A landscape with many valleys, sampled at points; each row gives a point and its height.
A ball rolls from a point to the lowest of its 3 nearest points, and stops where none of them is lower. Distance is the straight distance between rows; heights are no part of it.
j_559: [ 94 141 163 153 164 166 104  84]  h=16.9
j_887: [ 69 148 146 124  65 133 158 165]  h=4.0
j_153: [150 153 113 159 127 127 131 180]  h=24.7
j_832: [ 64 146 154 114  67 158 132 138]  h=13.5
j_302: [ 59 143 155 133  59 117 179 173]  h=7.4
j_898: [139 100 138 102 104 154 102 100]  h=42.3
j_328: [140  94 126  91 108 129 110  86]  h=62.9
j_227: [180 101 108 125 155 121 128 130]  h=7.8
j_416: [158 137 133 160 191 139 120 118]  h=14.5
j_815: [163  94  81  70  75 106 143 152]  h=12.9
j_833: [102 158 140 147 128 139 135 152]  h=21.1
j_255: [ 59 144 166 151 103 127 154 129]  h=7.9
j_852: [128 154 124 136 124 143 134 177]  h=36.1
j_588: [148 121 121 105  74 155 130 177]  h=47.9
j_387: [184 107  81 118 177  81 121 116]  h=22.0
j_699: [160  97  97  98 133 108 122 112]  h=41.4
j_154: [120 148 148 154 178 151 118 106]  h=10.8
j_221: [126 166 129 180 179 125 123 142]  h=9.7
j_605: [ 72 146 168 160 117 103 168 138]  h=6.5
j_260: [176 113 111 125 123 122 127 170]  h=34.0
j_61: [ 65 145 170 112  71 174 119 112]  h=17.5
j_511: [176  97 102 123 185 108 117  87]  h=26.8
j_97: [ 80 140 162 123  92 170 122 116]  h=20.0
j_201: [ 59 146 150 130  92 128 160 147]  h=7.5
j_147: [ 82 145 168 172 148  94 166 133]  h=5.3
j_472: [100 160 141 172 163 100 155 147]  h=6.4
j_492: [186 145 107 173 184 112 118 174]  h=23.3
j_796: [153 114 139 153 190 148 104  85]  h=21.4
j_244: [116 168 131 175 163 104 135 153]  h=7.7
j_125: [ 86 159 133 145  81 132 151 179]  h=14.9
j_374: [ 69 155 161 176 173 108 144 110]  h=12.6
j_918: [183 103  82 110 138  93 137 150]  h=34.6
j_633: [165 110 112 114 119 136 126 144]  h=28.6
j_629: [161  93 120 111 136 128 111  96]  h=48.0
j_28: [ 62 142 163 147 101 143 142 106]  h=9.0
j_491: [131 108  82  60  90 104 102  84]  h=58.1
j_922: [116 139 141 110  93 166 124 149]  h=66.1
j_603: [149 131 135 149 155 141 124 140]  h=20.8
j_195: [ 78 157 151 169 153 136 135 105]  h=14.6
j_654: [136  93  87  63  84 105 122 114]  h=56.4
j_924: [121 136 145 125 136 159 117 111]  h=55.5
j_649: [173 111  81 121 192  80 112  83]  h=24.1
j_899: [121 158 133 168 151 130 133 159]  h=11.4
j_157: [172 127 112 138 142 118 126 169]  h=31.2
j_823: [143 101 120  91 110 126 119 105]  h=59.9
j_252: [154  98 100  96 131 110 117  80]  h=59.6
j_141: [162  98  97  97 105 113 138 133]  h=32.0
j_394: [135 118  64  73 113  97  94  82]  h=60.8
j_206: [125 106 151  94  67 164 105 114]  h=32.4
j_381: [145 106  78  72 107 103 116 102]  h=51.1
j_505: [163 106 113 116 113 131 129 162]  h=35.2
j_120: [104 162 151 181 192 122 132 113]  h=11.6
j_458: [130  89 128  64  70 129 103  92]  h=74.5
j_490: [166 102  93  95 145  94 115  91]  h=43.9
j_117: [ 70 156 173 172 186 135 123  68]  h=17.0
j_928: [177 101  78  81  74 100 144 173]  h=5.4
j_60: [ 82 155 147 161 136 120 147 132]  h=17.4
j_447: [127 124 141 109 105 170 120 124]  h=62.1
j_554: [158  97 102 117 166  96 110  73]  h=35.4
j_35: [171  99 102 100  97 134 142 164]  h=38.6
j_99: [144 140 130 142 138 155 119 154]  h=6.0
j_171: [121 105 161 100  84 167 103  95]  h=27.4
j_864: [ 80 155 149 138 112 144 141 138]  h=7.6
j_879: [ 88 163 137 152 120 111 157 166]  h=26.3
j_56: [ 62 147 159 128  86 144 140 132]  h=9.6
j_689: [ 78 155 171 147 137 153 119  96]  h=17.7
j_947: [146 119 135 125 141 150 115 118]  h=44.7
j_290: [192 119 100 139 150 109 127 168]  h=33.0
j_625: [ 77 151 157 137 124 155 134 118]  h=13.2
j_341: [161  98 137 124 169 131 106  77]  h=3.6
j_144: [196 109  90 140 176  82 129 142]  h=20.2
j_916: [190 126 109 151 190 116 124 136]  h=22.2
j_859: [137 141 138 157 168 148 114 117]  h=4.2
j_211: [179 111 114 133 163 113 129 127]  h=13.1
j_12: [163 108  70  83  93  96 135 137]  h=19.6
j_196: [ 77 139 161 151  94 104 181 158]  h=9.1
j_855: [ 92 157 159 169 175 149 115  88]  h=14.7
j_73: [141 128 123 126  99 139 126 176]  h=43.6
j_315: [147  96 122  85  81 140 125 137]  h=68.3
j_749: [151 155 128 166 167 120 126 176]  h=17.2
j_278: [100 136 168 113 101 179 104 104]  h=22.7

Call two points neighbours if one is among the 3 nearest of the other. Go from one point of each pair to the other, from neighbour to neighbour, staying as low as possible. Name the highest point that can't be avoided.
j_227 / j_864 => j_492
j_99 / j_341 => j_796
j_859 / j_147 => j_855
j_864 / j_887 => j_56
j_99 / j_859 => j_603
j_381 / j_341 => j_654
j_887 / j_147 => j_255

Where does a ball stop that starts at each point below?
j_654 => j_928
j_120 => j_147
j_141 => j_928
j_153 => j_147
j_195 => j_147
j_61 => j_887
j_879 => j_887
j_559 => j_859
